A landscape with many valleys, sampled at points; each row gives a point and its height.
From any point a ball rolls to the lowest of the 4 points nearest to it. It stops when none of these is lower. Distance is the straight distance between rows; heights are no part of it.
<377>: [150 112 134 145 137 114  96 146 117 149 139 113]  h=0.17
<187>: [116 158  87 134  91 198 177 115 141  69  72 141]  h=1.76
<251>: [105 101 166 145 130  89  78 132 109 168 153 119]  h=1.57
<384>: [130 156  88 139 107 189 183 134 138  80  86 139]  h=0.34
<202>: [151 122 192 121 158  67 112 139  96 110 150 115]  h=1.05
<298>: [144 209 104  84  90 106 157  97 172 123  49 155]  h=7.68
<100>: [149 128 104 167 122 182 154 156 125 126 109 129]  h=5.46
<339>: [ 83  96 200 136 135  62  94 142 103 161 168 128]  h=1.55
<523>: [165 126 107 143 133 144 135 154 126 135 130 115]  h=3.74
<323>: [ 61  73 122 154 130 126 105 118 120 193 176 120]  h=5.66
<549>: [141 114 121 159 123 139 108 146 119 168 134 113]  h=4.93
<276>: [116 101 123 164 119 143 107 139 117 191 142 119]  h=0.87
<558>: [ 81  87 174 143 134  85  78 135 110 168 161 124]  h=1.97
<519>: [ 49  57 121 149 139 118 103 111 123 173 192 128]  h=5.24
<73>: [123 149  85 153  90 209 174 119 140  60  68 139]  h=2.46
<72>: [160 157 129  72 139 119 129 100 152  88 121 142]  h=1.65
<117>: [140 115 187 136 146  69  96 144  98 123 149 114]  h=0.18
<515>: [134 161  89 118 113 175 179 130 147  86  93 137]  h=1.34
<145>: [115 108 194 135 140  63  91 146 100 148 155 118]  h=0.93
<247>: [146 148  94 138 126 177 172 144 135  99 107 132]  h=0.94
<514>: [ 57  74 159 139 138  96  85 122 110 169 180 130]  h=2.88
<478>: [147 180 116  64 115 111 142  91 174 104  93 149]  h=4.89
<381>: [ 74  80 142 148 130 108  88 119 116 183 163 122]  h=3.76
<382>: [123 184  92 108 100 171 184 106 151  92  69 144]  h=2.23
<568>: [ 47  63 150 146 140  99  88 116 118 171 187 133]  h=3.49
<68>: [ 64  86 184 136 136  77  86 133 111 168 174 134]  h=2.25
<52>: [144 118 115 174 120 168 135 158 118 160 119 123]  h=5.45
<131>: [155 163 104  80 131 135 146 102 156  99 113 140]  h=1.42
<82>: [161 118 147 125 146  94  98 135 108 117 142 113]  h=2.66
<139>: [166 126 122 126 146 122 114 140 126 119 138 116]  h=0.42
<38>: [145 171 100  81 122 139 161 101 165  98 102 144]  h=2.04
<427>: [160 122 169 113 158  84 109 131 104  94 142 119]  h=1.91
<470>: [139 181  95  86 115 148 169 105 162 103  93 149]  h=2.76
<54>: [166 145 112  97 142 130 136 117 142 100 128 123]  h=0.56
<80>: [130 168  89 116 106 176 186 121 146  89  87 139]  h=1.54
<44>: [102  98 119 167 118 153 114 135 115 198 143 118]  h=4.57
<14>: [118 116 209 128 148  48 108 151  92 141 157 118]  h=1.06
<510>: [164 124 156 110 153  99 107 124 116  98 138 122]  h=2.44
<370>: [160 139  97 131 133 154 148 148 130 112 123 123]  h=1.88
<39>: [ 77  84 121 160 124 137 106 118 120 195 165 118]  h=5.60
<442>: [164 140 140  87 151 108 120 109 137  88 130 131]  h=1.62
<527>: [131 199  97  87  93 142 171  98 163 115  62 155]  h=0.92
<372>: [151 121 108 161 123 160 136 159 125 147 122 117]  h=4.95
<207>: [154 152  92 115 130 157 165 129 139 100 116 128]  h=1.38
<438>: [139 144  93 154 107 191 172 149 135  87  94 133]  h=1.56
<316>: [117  99 137 157 121 120  91 134 118 182 145 116]  h=3.29
<491>: [164 137 150  93 155 100 113 115 122  86 136 128]  h=2.15
<297>: [167 137 108 118 141 140 135 129 136 112 130 121]  h=1.27

Where does a ball stop that starts at each point below?
<478> -> <54>
<52> -> <377>
<558> -> <117>
<323> -> <117>
<38> -> <54>
<297> -> <377>
<510> -> <54>

Call two points neighbours if one is among the 4 nearest of the other. Go from one point of each pair to the other, from neighbour to neighbour, staying as low as possible. Name the highest point that can't be avoided.
<117> / <384> -> <491>
<527> / <384> -> <38>
<377> / <276> -> <316>
<54> / <377> -> <297>
<384> / <377> -> <207>
